Points, in no order, along strands that fork, close into loops and pass close to each other.
Two points are linked if the straight distance between their rows is under 66.3. Some points are linked to none.
z600: [  0 -42 -20 -16  -6 -16  10  -2 -32 -29   7   4  32  20  10 -11 -39  22
  24   9  25  38  39  15]
z157: [  0 -13  29  -1  12  19  16 -36  12 -26  -9   6 -28  12 -15  -8 -18 -20
  18 -69 -21 -21 -18  11]
z706: [ -6   6 -12   8 -35 -18  -8  31   2   7  37  13  15 -27  28   6 -25   8
  22  52  37   9  -6   2]
z651: [-16  -5 -65  13   4 -16   6  -6 -26  11  35  27  20   4  48  10  -1  30
  -4  11  -2   1  21 -11]
z954: [ 26 -32  17 -58  -8   0  20  21   3 -46  -7 -17   7 -19 -23 -13 -23  13
  17   0 -13  26  41  39]
z995: [-18  -1  19  39 -23 -13   7 -26   5   4   3  38 -19 -20   9 -19 -32 -14
  21   1  20  -8  -3  28]
z60: [-10  -4   9  16 -15   0 -16   9  -6  -5 -14  -9  26  30  13  -7 -22   4
   6  48  49  22  18   9]
z560: [ -3 -12  34  34   0  -6  -4 -40 -20 -39 -28  18  -5  -1  24 -21 -32  -9
 -15  25  12  10  30  34]
z805: [  5  16 -21   2   7 -12   7   4   4  39  31  21 -21 -40   0   3  39  -3
 -25 -12 -20 -22 -18 -21]
z358: [ 34   5  43   7  -1  20 -14  -8   6  -3  12  -1 -25 -13  -5  18   6 -27
 -13  -9  -3 -36 -60 -22]
z799: [-44   6   0  56  -5   3  -3 -34   3   8 -32  16   2  36  21  -3 -24  -6
   2  -1  28   0   1   8]
z390: [-24  12  49  17 -43   7 -10  21  40  30  -9   2 -16 -18 -26 -15 -19 -19
  37  13  24   3 -18  25]
z620: [-30  -8 -20   9   7  -6  27 -30   9   0  10  29 -19   9   7  -7 -10   1
  20 -63 -25 -11   4   3]
z818: [-47 -17 -47 -12 -23 -26  18   8   9  -4  12  13  17   2   6   0 -23  39
  49 -16  -7  23  22  19]
z552: [-20   9   9  17 -15   3   1   4  26  41   6  13 -19 -12 -20 -15  12 -10
   2  -9   2 -15 -15   5]
z976: [ 16  15 -17 -23  25  13  16  -6  -2  -3  29   3 -17   0   6  25  14   3
   9 -49 -36 -22 -32 -31]
z910: [-12   1 -28   4  -2   4  27 -12  15  26  35  27 -19  -8  11  17 -14   4
  32 -59  -8 -32 -39  -4]
z315: [ -6  20 -43 -20  25  11   3  13   1  20  -9 -28  11  22 -20  13  40  18
  -1 -31 -34   9   2 -21]
z380: [ 31 -12  -1   3   0  -3 -16  16 -40  -4  12  -6  36  23  29  11   0   0
 -28  52  47  -1  12 -29]
z187: [-15 -20 -23 -33  22  -5  14  -1  -9 -17 -18 -14  14  28 -13 -18  13  23
  -1 -23 -24  37  48  12]
z53: [  0  19 -43   3  20  18 -12  12 -21  19  -4 -15  14  32  20  35  36   7
 -25 -11 -20 -14  -8 -45]
z56: [  5   6  43   1 -27  13   3  10  33  11  14  -1 -21 -18 -23  -1 -24 -21
  41 -14  17 -15 -46   7]
z409: [-17  10 -18  42  -5   3  -3  -5   5  65  13  23 -11  -7  22  12  28  -6
 -31 -10   6 -45 -25 -24]
z614: [  0  16 -27  -5  22  20  -5   0 -11  -5   4  -7   6  34  19  27  16   5
  -4 -27 -17  -8 -10 -37]
z547: [-30  10 -12  28   4  -3 -19  -1  -6  25 -23   4  10  22  12 -12  24   4
 -35  35  10   9  29  -2]
z693: [-27   1 -19 -24 -20  -9  -3  45  17  25 -10 -22  25   8 -29 -16   2  20
  30  29  16  41  29  15]
z475: [-15 -14  16 -13  20   3  16 -29  11 -23 -23   3 -21  -2 -18 -22   9  -4
  -9 -46 -42   4  32  25]
z65: [ 23   1  13  -7  -5  -4   3  -2 -12 -46  12  -1  12  -4  20  12 -49  -7
  35  11  30   7 -18   9]
z270: [ -3  14   6 -19 -12   7  14  23  35  32  28   3 -25 -31 -23   0   5  -3
  28 -24 -10 -14 -37  -4]
z391: [ 17 -21  24  17   1   1  -9 -23 -31 -39 -21   1  16  18  26 -13 -34  -8
 -21  41  33  15  34  22]
z858: [  4  -4  47 -12  -9  13  11  -3  32  16 -16  -7 -33 -24 -57 -27   5 -20
  14 -42 -21 -11 -12  33]
z105: [ 26   5  -2 -30  23  26   5 -10  -5 -34   8 -12 -11  19  -1  30   0   2
  17 -48 -37 -19 -34 -24]
z388: [ 25  13   3 -27  27  11   4  -2  21  -2 -21 -40 -11 -14 -56  -3  33  -8
 -12 -19 -44   7 -12   4]
z14: [-19  -7 -33  33 -12 -27  13 -26 -16  -9  35  48  -4 -32  38  -3 -34  13
  18  10  10  -4  -3  16]
z402: [  8   0  27  35  -6  -9   7 -39  -9 -15  13  40 -21 -29  19 -17 -29 -23
   0   6  12 -15  -5  18]
z959: [  0  -5  22  33  18  22   8 -52  -7 -24 -16   5 -22  25   9   0 -21 -31
   3 -60  -8 -23 -28  -1]
z72: [ 15 -11 -16  -7  -5 -18   9  -5 -24 -32  38  18  11 -17  29   0 -31  14
  14  21  14  10   6   8]
z686: [-36  19   4  37  -5  13 -13  -3  15  16 -25  -1   7  38   7   9  -6  -1
   4   8  26  -8 -12 -10]
z605: [  1  10 -23  -4  17  -3  17  -7   3  20  32  22 -21 -16  11   7  24   2
  -4 -35 -27 -21 -17 -17]
z348: [-28   2   2  48  21  17  -8 -37  -3  17 -21   3 -18  30  13 -11  24 -28
 -42 -29 -16 -11   8 -15]
z84: [ 10  -7  13   9  30  16  12 -40 -10 -38  -2   5 -19   9  22   3   0 -18
 -22 -39 -28 -13   4  -5]
z766: [-15  23 -11  17 -19  -4 -23  34   6  42  -2  -2  20   5  14  22  25   8
 -20  47  30 -14 -17 -26]
z800: [-31  -6 -35  27  -6 -22  16 -23  -2  11  30  44  -8 -21  30  -6 -10  13
   7  -8  -7  -7   9  10]
z594: [  4   4  15  25  16  31 -22 -19  12  37 -21 -16 -22  23 -34   0  33 -32
 -29 -42 -22 -27 -44 -20]
z294: [-45  -9 -33  -7  -5 -21  14   1   7  -1   6  17   2   5   1 -11   0  27
  21 -18 -17  18  28  14]
z786: [ 21  -7  39   0 -14  -8   5 -12  -6 -62  -6   2   2 -20  10   1 -62 -12
  34  16  23  10  -1  35]
z474: [ 18 -25   4 -60  -6 -10  20  27   4 -37  13 -17  16  -8 -14  -6 -29  16
  42 -12  -7  26  23  20]
z629: [ 18   7   3 -12  12  16   4   0  14  31  16  -7 -28 -11 -33   6  27 -12
  -2 -48 -27 -26 -50 -16]
z170: [  2   8   3  -1 -14  15  15  -2  22  29  31  13 -23  -4  -2  19 -15  -7
  30 -44   5 -37 -62 -10]
z533: [ 10 -12  -4 -46 -13  -2  13  30   6 -29  19 -16  24  10  -4  11 -31  16
  52  -5  12  21   3   2]
z68: [-13 -18  -6 -29 -20 -12  -2  33   2   1   0 -14  25   0 -18 -18 -14  20
  28  28  17  44  42  24]
z128: [-24 -20 -21 -33 -21 -28  19   9   2 -29  13   3   9  -4  -1  -2 -35  27
  54 -25  -6  26  19  16]
z48: [ -6  17   8  28 -24  -2  -3   2  11  12  20  17  -2 -13  22  19 -31 -10
  24  19  38 -19 -40  -5]
z489: [ 30  23 -13 -30  10 -10  -9  30   5  16   2 -35  10 -20 -29  11  46   5
 -16  23 -11   9 -19 -20]
z961: [ 40   6  21 -34  -3  -4  -3  31   5 -16  28  -7  -8 -41  -4   8  10  -5
  -8  24  -3 -10 -22  -8]
z237: [ 16  -4  -4 -17  35  17  -5  -2 -14 -15 -37 -40  15  29 -17 -10  29   1
 -41  -3 -19  22  37  -3]
z260: [-15 -13 -20   6  21 -11  20 -34 -12 -13  20  31 -21 -10  22 -16   8   0
 -15 -36 -40   2  30   5]
z604: [ -8   9 -50   3  -2  -6  13   6  -9  -3  30  14  24   8  43  38 -35  25
  37  -5  20  -9 -21 -16]
z911: [-13  15  58  17 -28  19 -24  16  39  14 -29 -15 -10   3 -34 -11  -9 -19
  19  24  22   2 -21  13]
z32: [ 25  -3   5 -31  13  17  -3  12 -10 -33   2 -28  18  29  -1  14  -9   8
   7  -2   2   5  -5 -12]
z572: [-11  -4 -35   8  -4  -5   2   1 -24  -6  10   3  26  29  29  13 -21  17
  13  15  29  12  11  -5]
z781: [ 36   6   6  -2  18  14 -20   4 -31 -26   1 -18  17  25  25  24  16  -8
 -32  12   2 -15  -8 -35]
z121: [-34  -4 -34  23  12  -9   9 -22  -6  11   9  27  -9   4  27 -12   9   8
 -13 -22 -23   1  26   1]
z176: [ 39  14  -7 -27  25   7   1   0   3  11  13 -17 -28 -25 -25  19  42  -8
 -20 -33 -46 -19 -42 -30]
z599: [-56   0 -13  42 -10   7   5 -13  28  67 -20  18  -6  18 -10 -17   8  -2
   0 -28   3 -21   2  15]
z83: [-37 -12 -24  13  21   1  -4 -23 -20  -4 -26   0   6  43  23 -13  14   6
 -30  -5 -14  26  49   0]
z377: [ 16  -9  26  -7   8 -12  15 -18   4 -11   8  25 -32 -51  -9 -27   9 -10
 -20  -7 -34  -5  27  29]
z251: [-44   8  19  38 -39   5  -2  11  37  47 -11  16  -7  -3 -11 -12 -19  -7
  34   7  26  -9 -12  22]
z471: [ 29  13  43 -28 -12   3   1  28  34  -1 -17 -23 -16 -53 -48 -15   9 -13
   4  22 -17  11   3  29]
z302: [ 19  21 -49 -19  17   0  -5  21 -21  22  22  -8   5  -1  12  36  45  16
 -20 -10 -20 -18 -18 -52]
z635: [ -1  23 -29 -10   7  15  -3  17  22  55   4 -13 -10  -5 -26  29  39   8
   0 -28 -25 -24 -49 -36]
z790: [  4   9  -2   4 -17  16   1  10  21  57  30   7 -23 -12  -5  21   9 -10
   9 -31   7 -45 -66 -22]
z920: [ 42   8  35  -9  -3  12 -25  13  11  14   8 -12 -25 -20 -25  27  26 -22
 -24   0  -6 -33 -71 -30]
z708: [ 45  15 -15 -40  34   2   8   3  10  -7   1 -35 -12 -27 -38   6  45  -1
 -21 -22 -51  -1 -14 -10]
z696: [-17  -6 -23  19  -7 -23  -6  -3 -15  13  14  24   5 -12  22 -16  11  16
 -21  39   5   9  36   9]
z40: [-43   9 -14  47  13   3  -9 -24  -2  33 -24  10  -4  25  16  -8  26  -8
 -41  -2  -3  -3  19 -13]
z704: [ 38  11  13 -13  -2   0   2   2 -13 -43  29  -2   6  -5  28  28 -33  -7
  26   8  20 -12 -36 -15]
z821: [ -9  14  18   5  13  22 -11  -1  26  16 -33 -29 -10  19 -50  -6  27  -9
  -9 -20 -23  -3 -25  -4]
z925: [ 26 -39  13 -30  -6  -6   6  13 -18 -28   1  -7  19 -13  -8 -21 -20   9
  -8  35  11  31  55  31]
z839: [ 43  -6   3  -9  10   8 -22  20 -38 -11   3 -22  29  22  19  24  18  -5
 -39  35  31  -8  -5 -45]
z914: [ -4  10   0  12 -27 -17  -2  17  14  40  36  30 -17 -53  13   0  10  -6
  -5  25  13 -20 -20  -8]
z186: [-30   5  -3  13 -26  -7  17   0  24  -2  -1   9   2   3   2  16 -48   2
  65 -29  21  -2 -31  11]
z446: [  2   8  10   7  -8   5 -13  12  -1  -8  -1 -10  19  20  11   7 -17   1
  11  30  31   4 -10  -7]
z197: [-32   7  15  -5   2  16   3   1  34  12 -33 -20 -10  29 -46  -9   5   0
  23 -41 -16   4 -10   4]
z480: [  1 -38   9 -16 -25 -10  -6  17 -18 -11  -4  -1  25  -3  -8 -30 -22  17
   9  51  22  45  59  32]
z410: [  7  -3 -26  26  -1 -28   4 -26 -40 -25  33  33   8 -21  50   3 -29   7
   0  26  21   0   1   3]
z611: [-23   8 -18  15 -16 -24  -9  18   5  33  14  19   2 -23   8 -10  21  13
 -19  44   9   0  15   4]
z396: [  8  10  27  23  -7  -5 -13  -2  -5  -2   7  14  -7 -12  17   0   5 -12
 -23  35  18 -17  -8  -7]
z756: [-29   7  23  -3 -10  -3  -1  10  28  10 -34  -4  -8  -5 -37 -30   6   4
  14   5 -11  19  22  27]
z231: [  0   6 -39  -7  20  24   3  -8 -28 -20  -5 -14  22  58  27  35  -7  12
  17 -39 -10  -3  -1 -30]
z403: [ 14   3  -1 -22  25   2   2   2  -4  -9 -15 -23   4  -1 -16 -10  28   3
 -29   2 -22  13  21   4]
z92: [ -7  14 -37  11  27  23 -21   5 -28  15 -28 -33  26  56   6  19  38   3
 -33  -7 -15   6  13 -39]
z188: [ 33  20   7  -1   9  -9 -24  11   4  23 -11 -23 -11 -27 -30  18  60 -16
 -46  14 -14 -15 -39 -30]
z450: [  2  27 -11 -12   8  -5 -11  20  11  24 -18 -30   6  -4 -35  -1  41   5
 -16  19  -8  11  -3 -11]
z64: [  6  17 -13   1  -5  -1   2  15  14  56  33  15 -24 -34  -6  22  34  -7
 -15 -12  -5 -37 -48 -30]
z637: [ 21 -21  -9  -8 -15  -4  -8  30 -25   2  16  -8  40  11  14  -1 -18   4
  -3  55  51  20  21 -12]
z207: [-13 -12   4  12   1 -13  -6 -17 -17 -16  -4  17   5   2  19 -21   0   7
 -18  30   4  18  42  19]
z833: [ -4  -4 -11  33  13  -1  -8 -30 -38 -22 -10   9  19  31  51   2 -19  -2
 -23  23  25   9  19  -4]
z670: [-26 -16   8 -11  -4  -3   8 -15  -3 -39 -36 -11  18  42  -3  -7 -30  15
  22 -16   9  28  31  17]
z284: [ -3  -9  35  18 -12  -8 -10 -15  -7 -21 -23  14  -7  -8   5 -28  -6  -3
 -16  42   7  17  45  36]
z608: [ 13 -14  -4  -5  35  17  -7 -19 -36 -22 -26 -23  18  44  15  -3  17  -5
 -49   0 -11  16  43 -12]
z119: [ 24  27 -39 -33  14  -5  -3  31  -1  26  16 -23   8 -16 -12  23  49  16
 -10   2 -17  -6 -27 -35]
z99: [ 33 -48  -7 -31  -5  -9  15   2 -36 -46  15   0  34  10  10  -3 -52  11
  24  11  32  29  33  10]
z482: [ 14  20 -27   4   0  13 -25  29 -19  24  10  -9  16  16  29  53  26   9
 -16  14  11 -32 -38 -55]
z745: [-15  14 -21 -16  -4  -2  -9  39  14  28 -15 -28  23  15 -28  -3  23  16
   1  25   9  20  10  -7]
z804: [ 19 -16  24 -37   4  -1  15   6   5 -38 -19  -8  -5 -26 -23 -23  -3   7
  -8   4 -27  19  48  44]
z366: [-15  10 -13  37 -14 -12  13 -19   2  21  25  36  -9 -19  26  12 -31  -7
  23  -9  26 -25 -29   4]
z168: [-12  -2 -17 -17 -22 -10   7  26  10 -13  20  -6  23   4  12  16 -40  17
  55   3  24  16  -8   5]
z385: [ 38  -5   7 -42  28  28   3   2 -12 -46   0 -32   8  30  -2  23  -4   4
  10 -32 -27  -5 -13 -17]
z711: [  9  18  15 -12 -17 -16  -9  30  11  19   1  -6  -4 -42 -23 -17  23  -5
 -12  45   2  14   9  11]
z353: [-17 -30   2 -25 -24 -29  19 -12  -5 -49  -9   5   9   1  -4 -10 -50  23
  46 -21  -3  32  34  34]
z740: [-38   8  -3  38  -6  22  -4  -9  24  67 -16   2  -8  26 -15  -6  17 -11
  -7 -35   6 -33 -29  -3]
z515: [ 27  18  29 -20  -4 -10  -3  19  22  13  -4 -17 -19 -47 -41 -12  29 -15
 -13  20 -15  -1 -13   9]
z94: [ 28 -24 -12 -39  -4 -20  14  16 -18 -29  43   9  13 -28  14  -7 -19  15
  17  22   2  17  25  15]
z724: [-23 -23  -1 -25  11   5   3  -9  -6 -24 -43 -22  17  48 -12 -16  -2  14
  -2 -13  -8  38  51  18]
z124: [ 32   0   4 -18  19   5  -3   2 -25 -35  15  -8   9  17  23  11   2   0
 -19   9   2  -6   6 -13]
z378: [-29  18  -5  33   5  16  -7  -5  23  65 -28 -13 -12  11 -39 -17  43 -16
 -26 -26 -11 -14 -16  -6]
z22: [ 43 -26 -23 -36   8   9   7  25 -33 -11  22 -11  46  28   7  11 -15  13
  12  14  28  14  16 -32]
z463: [-16  15  -4  20  23  32 -26  -4  -8   3 -36 -29  11  67   0  17  20  -3
 -21 -10  -8   0  -4 -32]
z374: [ 48 -20 -19 -39  20  11  -5  30 -34   0  10 -27  38  23  -9  12  17   7
 -19  19  14  11  15 -37]
z968: [ 16   3  35  10  -2  -8 -14   1  -6  -1  -9   9 -11 -26   5 -15  16 -14
 -42  49   5  -6  17   7]
z74: [ 28  -1  37  28  13  29 -17 -34  -5  -8   0   1 -25  13   7  14   1 -38
 -24 -29  -5 -42 -51 -23]
z70: [ 33  20  22 -14 -10   8 -28  29   4   5  13 -18  -6 -12  -4  33  21  -7
 -11  25   8 -23 -57 -36]
z384: [ 17  -3 -45 -31  31   1   6  11 -31  -1  14 -14  19  18   9   3  26  15
 -18 -12 -20  14  28 -28]
z370: [-12  15 -26  15  12  19  -1   0  13  55   2  -1 -13  11 -10  14  35  -1
 -16 -38 -21 -28 -36 -32]
z16: [ 20  14  -5   3  -3   2  -5   7 -12 -17  22  -3  17  10  32  26 -18   3
  12  18  29 -11 -33 -24]
z328: [ -9  12  -7 -20 -13 -14  17  24  35  42  19  11 -26 -46 -42 -20  20   0
  22 -18 -19   5 -12  14]
z478: [  5  -6  22 -23   0  -3  15  -5  16 -33   8   5 -14 -12  -8  -2 -23  -4
  33 -22 -14  -2  -5  17]
z584: [-15   7 -19  30 -20 -14   8   2  16  60  33  39 -13 -32  25   8   6  -2
 -10   5  15 -38 -27 -12]
z7: [-32   9 -20  11 -33  -8   3  28  21   8   9   0  26   3  19  24 -47  15
  55  19  41   8 -18   6]
z249: [  3 -15 -27  -9  29 -10  14 -25 -29 -31  18  17  -2  -1  32  -7   5   8
 -20 -25 -34   8  38  -2]
z999: [-10  -3 -28   2  15   7   9 -17 -21 -33 -10  -5  22  51  26  22 -28  15
  27 -31  12   9   3 -15]
z556: [ -9  -6 -40   4   9 -14   0   0 -26   5  21  17  15   6  30  -4  12  18
 -22  17   1  13  34  -9]
z529: [-26 -19   6   6  11  -8  16 -43  -3 -34 -23  15 -12  14   9 -17 -14   1
   4 -41 -22  11  30  22]
z208: [-30   0  -3  22  -8   3 -17   1  -5   9 -22  -4  22  37  14  -9   1  11
 -14  39  30  19  25   5]
z295: [ 11   7  21  -1  16  -2  -6  -3  -1  -8 -10  -2  -9 -14  -8 -17  22  -5
 -32  21 -14   1  21   8]
z677: [  1  -4  41 -12 -17  -3  -5  18  17  -9 -23  -8  -3 -20 -24 -25  -3  -1
   8  30  -2  23  31  36]
z387: [  7 -10 -13  13  25  11  -9 -20 -43 -17 -12  -7  22  46  38   3   2  -3
 -36  10  10  13  31 -20]
z619: [-28  -9  35  26  10  20   3 -43  10  -9 -48  -4 -21  35 -16 -22  -3 -20
  -9 -43 -14  -2  13  17]
z218: [ 50   6  25 -27  14   7   1   5   0 -17  18  -6 -20 -42  -5  12  26 -12
 -30   6 -21 -24 -26 -12]
z20: [ 23 -29 -13 -44   5 -14  11  25 -15  -8   6 -11  21 -17 -21 -24   2  17
 -10  29  -2  38  53  23]
z927: [ 39   2  39 -26 -19  -7  -4  28   8 -21  36  -1  -8 -51   9   7 -14 -13
   8  36  11  -4 -13   4]
z58: [ 45 -41 -16 -27  12   1  11   7 -42 -29  26   2  41  20  20   5 -33   6
   9  21  35  18  26 -14]
z439: [-24  -5 -52  29 -14 -24   3   1 -15  14  30  28  21 -11  48  11 -16  26
   5  33  19   0   9   1]
z67: [-21  31 -26  14  11   1 -13  12  15  44 -30 -22   8   9 -23   1  50   3
 -26  10  -7   6  -1 -19]
z291: [-52  -3  -5  48 -28  -1  10 -12  29  53 -12  27  -7   6  -5 -15 -16  -5
  22 -16  20 -20  -6  26]
z879: [-24   2  22  40   6   9  -7 -45  -5 -27 -44   2   2  44  16  -3 -30 -14
   0  -6  21   5   5  11]
z394: [  9  10  27 -12  15  19  -3  -4  34   6 -40 -36 -19  -6 -68 -16  30 -14
  -8 -21 -35   1 -16  14]
z85: [ -6 -13 -24  23  13 -21   9 -39 -38 -35  16  27   5   0  45  -3 -25   8
  -5   1   3   9  23  10]
z785: [-47   3  17   6 -18   4   0   7  39  18 -40  -9  -7  21 -44 -19  -2   5
  31 -19  -3  13   7  24]
z569: [ 21  23   6   2  -4  -4 -33  32  -1  26  -2 -11  -4 -21  -6  30  48  -8
 -37  33  12 -26 -47 -40]
z224: [ 10  -1  17  38  24  31  -7 -45 -14 -19 -12   1 -21  31  17  13  -3 -36
 -18 -40 -10 -31 -30 -25]
z561: [-28  -1  21  32  20  22 -11 -33   4  -5 -46 -11 -13  45  -2 -13  11 -18
 -24 -19 -14   1  15  -1]
z978: [  1   5   3  28   9  -6  -9 -18 -20 -13   4  14   6   9  40   4   1  -4
 -26  23  15  -8   7 -10]
z558: [ 16  25  15   9  -5 -11 -20  15  21  42 -22 -23 -13 -37 -47  -2  55 -17
 -31  29  -3  -7 -32 -14]
z814: [ 18   6  29 -18 -17  14   1  17  32  26  25  -5 -34 -27 -33   2   1 -20
  22 -26  -4 -24 -61  -5]
z661: [-29 -15   4   6  -4 -18   7 -16   5  -2  -9  28 -19 -20  -6 -34   3   9
   2  -4 -25  15  41  31]
z310: [-12  22 -10  32  -9   1 -17  18  14  56  -1   7   1  -7   8  19  36  -1
 -30  19  13 -33 -30 -33]
z26: [ 17  -1  32 -41 -14  -2   5  34  23 -13 -22 -28  -2 -37 -44 -17  -3   3
  17  25 -10  31  30  41]
z666: [ -5 -21 -22  -5  17 -11   8 -28 -29 -35   5  12   9  23  29  -5 -12  11
  -5 -13  -9  20  40   4]
z694: [ 32  16   9 -16 -11  10 -18  32  -4 -10  22 -18  12   3  16  36  -5  -1
  10  26  24 -14 -47 -35]
z904: [ 34   4  56 -16  -3  18 -11  12  19 -30 -10 -19  -9 -19 -15   2  -8 -17
 -11  24   0 -10 -12  13]
z346: [ 12  21  10  -7 -20 -20 -10  32  13  29  23   8 -13 -52  -6   0  23  -8
 -14  42   6  -5 -15  -8]
z699: [-28  22 -35  21  14  10  -3   4  13  48 -15 -10   2  21  -7  13  36   6
 -17 -18 -17 -14 -10 -28]
z731: [ 55  -1 -19 -43  26  10  -8  25 -23   0  -7 -48  26   9 -29  12  38   4
 -29  14 -10   8   3 -30]
z767: [-20  13   7  38 -38 -14 -12  15  13  28  16  24   5 -27  24   4 -18  -4
  13  48  38 -10 -13   3]
z337: [ 22  -8 -20 -44  18  -8   7  21  -6  -2  -8 -25  19  -6 -27 -17  27  15
 -16  13 -11  29  41  13]
z66: [-14   2 -33  21  21  -4  10 -41 -29 -39 -12  11   8  38  38  20 -39   2
  18 -44   4   6   1  -7]
z134: [ -3  -6   3   6   1 -23   7  -9   0  11  12  34 -23 -49  -6 -34  16   1
 -17  13 -28   5  34  25]
z722: [  6   2  17 -12 -22 -18   7  14  12   1  31  25 -20 -55   0 -14  -6  -1
  16  20  -7   2   3  19]
z700: [ -4  27 -41 -14   5  -6   9  27  23  50  11 -10  -5 -22 -23  13  44  15
  -1 -13 -23  -8 -24 -21]
z719: [ 11   8  17   1  10  20 -27  13  -7  -5 -28 -31  18  37  -8   7  17  -3
 -26  28  13   1  -2 -18]
z321: [ 29 -34  13 -14   3   0  -2  -6 -30 -35  -5  -4  24  10  15 -16 -20   3
 -19  36  21  19  42  18]
z739: [ 48  -2  42 -23  14  22  -5   2  10 -39  -4 -18 -17 -24 -14  11   3 -15
 -24   3 -20 -21 -22   5]
z173: [-27 -11  15  -6   5  -8  16 -17  16   2 -29  10 -24  -9 -34 -37  14   3
   0 -32 -38  17  40  35]
z288: [  1  15  11  25   9  12 -15 -15  14  50 -27 -18 -21  -1 -43 -14  51 -29
 -40 -21 -17 -18 -30  -9]
z612: [ -7 -11  47   8  14  29   3 -33  21 -26 -39 -11 -23  25 -27 -11 -11 -24
   3 -53 -24 -12 -10  18]
z263: [ 27  -1  45 -20 -15   5  -2  18  13 -35   7  -6  -6 -30  -1  -3 -28 -12
  19  28   9   2  -6  21]
z501: [ 10 -14   2 -23 -16 -25   8  13  -4 -22  36  20  -9 -52   8 -13 -18  11
  22  25 -10  16  23  29]
z832: [ -8  11 -12 -22 -10 -21  12  27  20  22  25  13 -15 -42 -17 -15  14  10
  11   7 -13   9   3  11]
z795: [ -8 -28   5 -19 -16 -14   9  -1 -10 -39 -15  -1  18  14  -1 -14 -37  15
  32   6  15  31  37  30]
z308: [ 25 -14  30   2 -21 -16   0  -7 -17 -45  10  16   1 -39  21 -11 -44  -3
  12  41  19  10  20  36]
z12: [-31 -20   1  -3  -9 -24  20 -27   4 -37 -13  20  -6   5  -1 -12 -39  14
  36 -35  -8  18  24  27]
z356: [-34   0  -1  26 -33 -12 -10   7   1   2 -14   5  24  17  17   0 -39  11
  31  42  45  22  11  21]
z622: [  1   4  18 -14   0  20   8   0  26  -4   2  -9 -18  11 -22   9  -7  -8
  33 -44 -14 -14 -41  -5]
z427: [ 28  -3  41  11 -13 -12   3 -17  -7 -33  16  29 -18 -47  20 -12 -28 -14
   0  29   5  -7  10  32]
z399: [-38  -8 -46 -13  15 -12  16  -6  -8  -4  -4   6  10  26   8  -5  10  26
   7 -36 -28  25  41   0]
z748: [ 21  -2  26   6   7  28  -8 -16  10  26   4  -9 -29   5 -32  -1  19 -28
 -14 -47 -18 -34 -54  -9]
z994: [ 16 -10  39 -14   3   5  12 -10  12 -33 -14   6 -23 -34 -16 -24  -5  -6
  -9   2 -25  -1  30  41]
z581: [-29  -1   4  24 -31 -16   3  -6  10  -7  -4  21   1  -4   8  -7 -37   3
  38  13  23  12   5  24]
z601: [-29  17  -1  36   8  33 -24  -9   4   8 -36 -16  15  66   9  24   1  -1
   1  -6  13 -13 -20 -27]
z578: [-18  -6  -5  25  14 -15  12 -50 -25 -52 -29  13   5  24  23   5 -52   1
  20 -32  15  15   8  15]
z494: [  3  -2  49  -5 -14   7   5  -1  32   2  -5   1 -27 -18 -33 -18 -12 -22
  24 -17  -2 -12 -20  23]
z886: [-30   5 -37  22 -15 -20   0  13  12  37  24  23  11 -16  26   9   2  19
   0  27   8  -9   5  -4]
z986: [ -4  -9  16  23  13   0  -1 -44 -26 -54 -38   0  12  40  25   2 -47  -6
   3  -3  29  17  14  19]
z233: [-21  -1 -17  23 -17  -3  23 -13  17  42  30  36 -18 -17   9  -2 -17  -5
  24 -38   6 -32 -29   9]
z665: [  3 -13 -17  -6 -26 -19  -6  28 -15   1  31   9  24 -15  19  -9 -14  14
   8  54  29  20  24   8]

A fork is a point with three links, a tip a point with one. Leave the first point through the second and follow the links. Name the first fork or tip that comes.
z394 / z821: z766
z515 / z471: z911
z804 / z994: z353
z295 / z968: z403
z494 / z56: z410
z475 / z173: z7
z348 / z561: z70

A tip is a point with one link. Name the tips that can be reached along the links from each point below, in the order of the rows.
z446: z558
z529: z7, z731
z594: z766, z911
z72: z858
